Each row is a point on a tangle of strands that fork, close into loops and nearly touch. The rows are in no order.
Two points are linked if the straight distance between their rows is under 77.7.
J337: [  8  16 -23  15 -26  -4   7  11  13 -19 -20  -9   1 -14  32  -3  23 -17
   8  47  48  -8  17 -13  -4   7 -38  -9]
J483: [-19  20  18   7  10  12   8  -3 -34  12 -37  23   3  14 -18 -48 -36  52
 -11 -59 -62  -9 -43  37 -18 -20   0  -3]
J629: [ 19   8   5  43   5 -19 -37  -9   5  23  45  30 -21  51   8  -3 -31  10
 -41 -26 -45  14 -57   3 -19  -8 -41 -14]
J910: [-21  29 -28  28  12 -16  14 -15  37 -22 -24 -29  10   7  25  58  -8  -2
 -37  68  18   6  18  17 -17   8   0  12]
J664: [ 16  10   7  41   9 -19 -30 -12  13  12  37  18 -16  37  10  14 -17 -13
 -37  -7 -29  15 -40  -9 -20   1 -24  -9]
J59: [  0 -14  -9 -35  14  -6  46  10  -9 -11 -45 -18  24 -53 -23 -35  13  -7
  31 -13  27 -17  23  14  21   4  18  28]
J620: [-15  12   9   4  11   4  10   4 -20  21 -39  17   5   5 -13 -39 -24  27
  -7 -38 -39 -11 -27  22  -9  -6   5   5]
J723: [ 22 -40   5 -26 -32   7   0  10   9 -17  53  -7  -7 -33 -11 -10  39 -41
  41  10  50   5  23 -26  24   4  -7  -2]
J75: [  1  19  -6  42   0 -16 -22  -8  14   1  14  14 -11  32  23  19 -20   3
 -38  20 -13   8 -30   2 -21  -4 -28  -4]
J702: [  5  12  16  23 -36  10 -31   2  -4   9  40  32 -34  27  13 -24   5   7
 -19  -1 -14  20 -25   0 -19   1 -41 -30]
J703: [  6 -14   2 -14   3   0  22  16 -10   5 -19  -4  13 -33 -20 -45  12 -21
  35 -19  16 -12   7   0  16  11  -3   7]
J598: [ -6 -31  40 -32  -7  26 -36 -10  -7  13  57  11 -38  18  -3  39  21  11
 -12 -14 -29  17  15 -26   6 -12  38 -20]
J601: [ 29 -20  -4 -13 -37   0  -2  14  11 -17  30  -5  -4 -30  10 -10  38 -37
  33  25  58   4  22 -26  14   9 -25   0]
J171: [ 43  -3  -2  31  49 -41 -10  -1   3  56  13  10  23  26 -21 -19 -26 -40
  14 -47 -33 -15 -24 -13  10  19   5  -3]
J506: [-20 -11  -8 -44   0  11  36   9  21 -15 -22 -31   5 -37 -13  22  18  -2
  11  19  41   8  28  11  18   2  32  23]
J172: [-15 -35  39 -62 -14  44 -30  -7 -13  -7  45   3 -38   0   0  45  24  25
  -5  -6 -18  19  34 -22  16 -24  57  -7]
J95: [-43  39 -20  26  18  -4   2  -3   3   4 -37 -10  11  29   9  18 -28  35
 -26  13 -31   1 -26  28 -17 -12   0   5]
J854: [ 12 -46   7 -50 -23  14  -8   1  15 -17  70  -6 -11 -27 -17  15  45 -32
  30  14  39  16  30 -26  25   1  13   1]
J11: [ -6  11 -38  -3   7  -4  36   8  29 -17 -40 -38  27 -27  17  24  13 -22
  11  53  58 -13  36   3   8  19   5  26]
J476: [ -2  44 -55  56   7  -4   7  -5  -5 -14 -47   9  36  27  35 -11 -18   6
 -12  37   9 -31  -6   8 -17  21 -52  -4]
J43: [-12   6  15   5  15  -4   1   2  -4  28 -17   9  -5  11  -9 -11 -18  14
  -6 -33 -34   0 -24   8  -7  -7  13  -5]
J389: [ -3 -22  36 -41  26  17  -3  -6  -7   4  -5 -10  -3   6 -14  64 -13  21
  -9 -18 -28  21  26  -7  16 -20  88   8]
J268: [  9  20 -28  15  24  -6  28   8  -9  11 -50  -7  29 -10  -2 -32  -7  -8
  19 -10  13 -31   8  10   1  20  -4   9]
J294: [  3  24 -21  35  13 -13   2   1  -4  17 -31   6  15  14   5 -28 -14  -3
   4  -3  -8 -20 -12   3  -7  15 -22   0]
J356: [ -2  21 -14  25  36  -8   3   3 -20  37 -30  11  21  23 -18 -48 -42  12
   3 -50 -49 -23 -37  17  -8   6  -9   8]
J205: [ 46  19 -18  68  -8 -36 -43 -11   1   8  23  31   1  46  32 -20 -22 -13
 -24  -1 -17 -14 -43 -12 -26  -1 -74  -6]
J608: [ 41 -26  17  20  36 -35  -6   1 -11  59  32  10   9  18 -35 -38 -22 -42
  25 -65 -40 -13 -31 -15   8  15  16 -12]
J602: [ 28 -14  25   6  29 -18   0   1 -27  50   6  19   8  11 -35 -55 -31  -9
  22 -79 -57 -17 -35   0   2   5  14 -14]
J680: [-34  30 -11  41  14  -7 -20  -7   0  -1   4   5  -4  60  15  33 -48  44
 -48   0 -52  10 -56  26 -22 -26 -22   3]
J139: [  5 -45   5 -66   0   5  29   5   1 -23   3 -17   3 -60 -42 -14  26 -13
  39  -1  33   2  27  -3  23  -7  26  24]
J849: [ 24  -3  -4  15 -11 -11   2  14  -7  15   0  15   6 -12  -2 -45   9 -26
  30 -13  12 -16  -1 -12   6  14 -23 -10]
J682: [ 17  -9  34   7 -32  10 -32   2  -5  11  60  27 -40  15   7 -20   9  -5
  -5 -14 -14  15 -14 -13 -11   4 -24 -30]
J117: [ 45  21 -26  64  22 -35 -30  -7   1  18   5  25  17  44  22 -10 -25 -26
 -13  -3 -17 -21 -34  -9 -15  13 -58  -2]
J734: [  7 -55  22 -75 -18  24  18  -1 -14 -26  36  -1  -6 -61 -42 -28  35  -3
  32 -17  22   5  26  -8  27 -14  15  10]
J887: [-32  31 -17   9 -22  14  13   8   0  -8 -48  -4   3  -7  16 -31  -1  28
  -7  20  11  -6   1  23 -19   7 -21  -4]
J792: [  5  33 -29  35 -35  -5  -3  -2   3 -32 -24   2   7   1  54  -2  15  -7
  -2  55  43 -11  11  -9 -19  10 -52 -11]
J313: [ -9  12   8  34  10  -6 -36  -6  -6  20  27  22 -14  57  11  21 -49  30
 -48 -30 -63  20 -59  12 -22 -25 -19  -8]
J531: [  6  -7 -42 -26  23  -9  51   7  -3 -15 -67 -29  41 -49 -14 -29  11 -19
  42   3  45 -33  37   6  23  21   5  29]
J465: [-36   3  16 -37 -33  33  21   6 -12 -24 -26  -2 -20 -40  -6 -12  16  35
  -5   7  14  10  13  25  -4 -18   7  -4]
J695: [-42  37 -26  21  16  -6  23  -9  10  -3 -47 -26  23  18  13  30 -25  24
 -23  26 -17  -5  -2  30  -9   7  13  14]
J535: [-38  23   7  -5 -31  30  10   1  -4 -18 -24   0 -16  -3  13  -5   6  29
 -13  18   2  11   1  28 -16  -8  -2 -13]
J857: [ 36  23  -1  58 -27 -22 -43  -4  -1  -8  33  34 -13  33  35 -13  -8 -11
 -29  20  -2  -3 -29  -9 -33  -1 -69 -18]
J715: [-15  -4  33  -1  23  11 -24 -11  -8   9   9  -2  -4  47  -1  66 -27  33
 -32 -10 -50  33  -6  -5  -3 -27  63  -8]
J690: [ -8 -14  41 -17  13  18 -26 -12  -9  16  31   8 -20  29  -5  49  -7  20
 -18 -20 -43  26   2 -16   2 -19  50 -16]
J797: [-31 -15  30 -52 -17  45 -10  -6  -4 -19  13  -4 -34 -14  -3  44  25  35
  -9   8  -2  21  27   1   2 -27  47  -2]
J881: [  7   1  14   1  28  -9   4   0   3  27  -3  -2   0   5 -21  15 -11  -6
  -5 -26 -23   4 -15  -1   6   7  26  -2]
J426: [ 21  36 -32  55 -12 -17 -17  -4   6 -18 -21  11  14  18  43  -3   0  -6
 -14  38  18 -19  -7  -4 -27   9 -56  -8]
J569: [-28 -11  15 -53 -28  35   8   4   0 -29  -3 -12 -24 -40  -6  23  32  22
   0  17  22  19  27   5   6 -13  20   6]
J855: [ -2  17 -41   0  22  -3  41   4  -7   0 -77 -18  37 -32  -6 -36   1  -9
  32  -1  27 -39  25   6   8  25  -3  15]
J532: [-27  36 -34  34  33 -27  20 -14  28  -5 -34 -31  22  24  15  58 -21   5
 -30  45  -4   0   6  17 -11   8  14  19]
J503: [ -3 -26  28 -37 -55  30 -11  11 -22 -16  42  12 -29 -36  -9 -54  34  -1
  24 -16  23   6  15 -10  10  -7 -19 -17]
J380: [ 27 -45  17 -23 -31   2  -8   7  -9  -2  60   8   0 -29 -17 -46  25 -40
  50 -24  28  -3   8 -22  22   6  -6 -12]
J952: [ 38  20 -23  49  26 -32 -12   4  -8  24 -12  15  29  27   9 -28 -18 -24
   8 -12  -6 -29 -17 -11  -7  24 -39  -5]
J632: [  5 -33  20 -37 -13  17 -14  -2  18 -15  54 -11 -27 -17 -11  38  33 -17
  10  17  29  19  29 -21  20  -4  19  -2]
J155: [-46  40 -23  38  20  -9  -2 -11   2  -2 -16  -4  17  50  18  32 -48  53
 -45   8 -46   1 -40  33 -17 -18 -25  12]
J233: [ 36 -27   9   4 -13 -10   2  10 -10  14  32  12   7 -18  -8 -45  18 -46
  42 -28  25  -9   0 -22  19   8  -9 -17]
J769: [ 16  -3 -14   3 -20  -6   5   9  22 -21   8 -12  -3 -17  18  12  27 -34
  14  42  49   2  21 -13   8   7 -16   1]
J305: [  0 -46  38 -67  10  22  11  -3 -16 -12  19  -7  -8 -33 -30  15  14  17
  13 -29 -12  14  28  -5  28 -19  63  10]
J281: [ -6 -17  11 -20  -3   7  -4   2  28 -14  28 -22 -23  -5   2  57  30 -18
  -7  37  27  19  27 -17  15  -3  22   7]
J964: [  6 -63  29 -88  -1  24  11  -7 -19 -23  39  -4  -8 -51 -45  -2  24  18
  26 -33   0   5  32  -8  32 -25  46  19]
J935: [ 18  -1   4  19  45 -21  -2  -4 -26  54 -21  17  22  18 -28 -48 -43   8
   6 -80 -60 -23 -46  16   0   3   8  -2]
J218: [ 12  22   7  41 -46   1 -41   2   3 -10  35  35 -27  24  37 -20   3   2
 -30  23   1  14 -23  -5 -31  -1 -67 -26]
J965: [-29  -3   5 -29 -14  27   5  -2  23 -23   2 -24 -20 -18   7  56  27   7
 -12  42  26  27  24   1  -1  -1  31   5]
J516: [ -4  30 -12  33   0 -17  -8  -6  27 -13  -6  -6  -8  20  27  38  -4 -12
 -32  48  11  10  -1   3 -20   4 -20  -1]
J418: [-31  18   9  -1 -16  13   1   1  11  -9  -6  -3 -16   1  10  16   2  15
 -21  20   3  17  -2   9 -15  -1   4  -3]
J760: [ -2  34 -57  38  20 -18  17  -8   5  -5 -59 -16  42  12  22  -5  -7  -5
   1  31  21 -31  20   0  -9  29 -22   9]
J184: [-14   1 -24 -20   7  -8  31   7  31 -16 -22 -39  14 -24   1  39  17 -17
   6  43  50   5  35  -1  13  15  23  26]
J919: [ -3 -36  -9 -55   5   5  38   9  19 -17  -4 -30  13 -46 -29  18  26 -13
  33  18  42  10  28   0  31  -4  34  30]
J748: [  1 -29  26 -45 -40  21   8   8 -34 -26   8  19 -18 -54 -18 -66  30  13
  25 -29  19  -2  13   4   7 -10 -12  -5]
J198: [ 10 -23  36 -14 -50  25 -28   2 -20   1  63  19 -40 -13   0 -37  25 -11
  13 -14   5  15   6 -14   3  -2 -20 -27]
J663: [-20  38 -18  24 -14   9   3   6 -12  -1 -37  13   5  12  16 -43  -7  19
  -1   2  -3 -19 -18  19 -22   3 -29 -11]
J862: [-14 -17  42 -23  31   6 -19  -9 -15   3  -9   0   2  37 -16  73 -34  36
 -18 -18 -50  32  19 -12  12 -34  94   3]
J648: [ 23  -4   4  25  35 -37   3   3  12  36   7  -1   8  20 -17   5 -20 -28
   4 -21 -20  -4 -16  -6   2  14  12   3]
J719: [ -4 -34  23 -51  22   4  21  -2   4   2   2 -19   0 -27 -27  37  12  -2
  12 -17   0  13  19  -2  31  -4  60  18]
J677: [ -9  30 -56  22  18 -15  32  -6  22 -10 -58 -35  35  -4  22  17  -6  -9
   1  48  43 -30  31   8   4  28  -4  14]

How many points has the smallest loop of links through each point below? Write none if it is on no loop.
J313 | 11
J43 | 9
J281 | 19

A fork is a point with three links, a tip a point with one. Leave the first point through the second and follow the links. Name the first fork or tip that comes.
J43, J881 | J620
J715, J690 | J569
J59, J703 | J723
J218, J857 | J294
J792, J426 | J719

Name the points in between on the shortest way along the links from the first point to the second, in order.
J75, J155 | J664 > J629 > J313 > J680
J268, J172 | J294 > J663 > J887 > J535 > J465 > J569 > J797
J305, J760 | J964 > J734 > J139 > J919 > J506 > J184 > J11 > J677
J483, J608 | J620 > J356 > J935 > J602
J380, J598 | J723 > J854 > J632 > J281 > J965 > J569 > J797 > J172
J680, J910 | J155 > J95 > J695 > J532
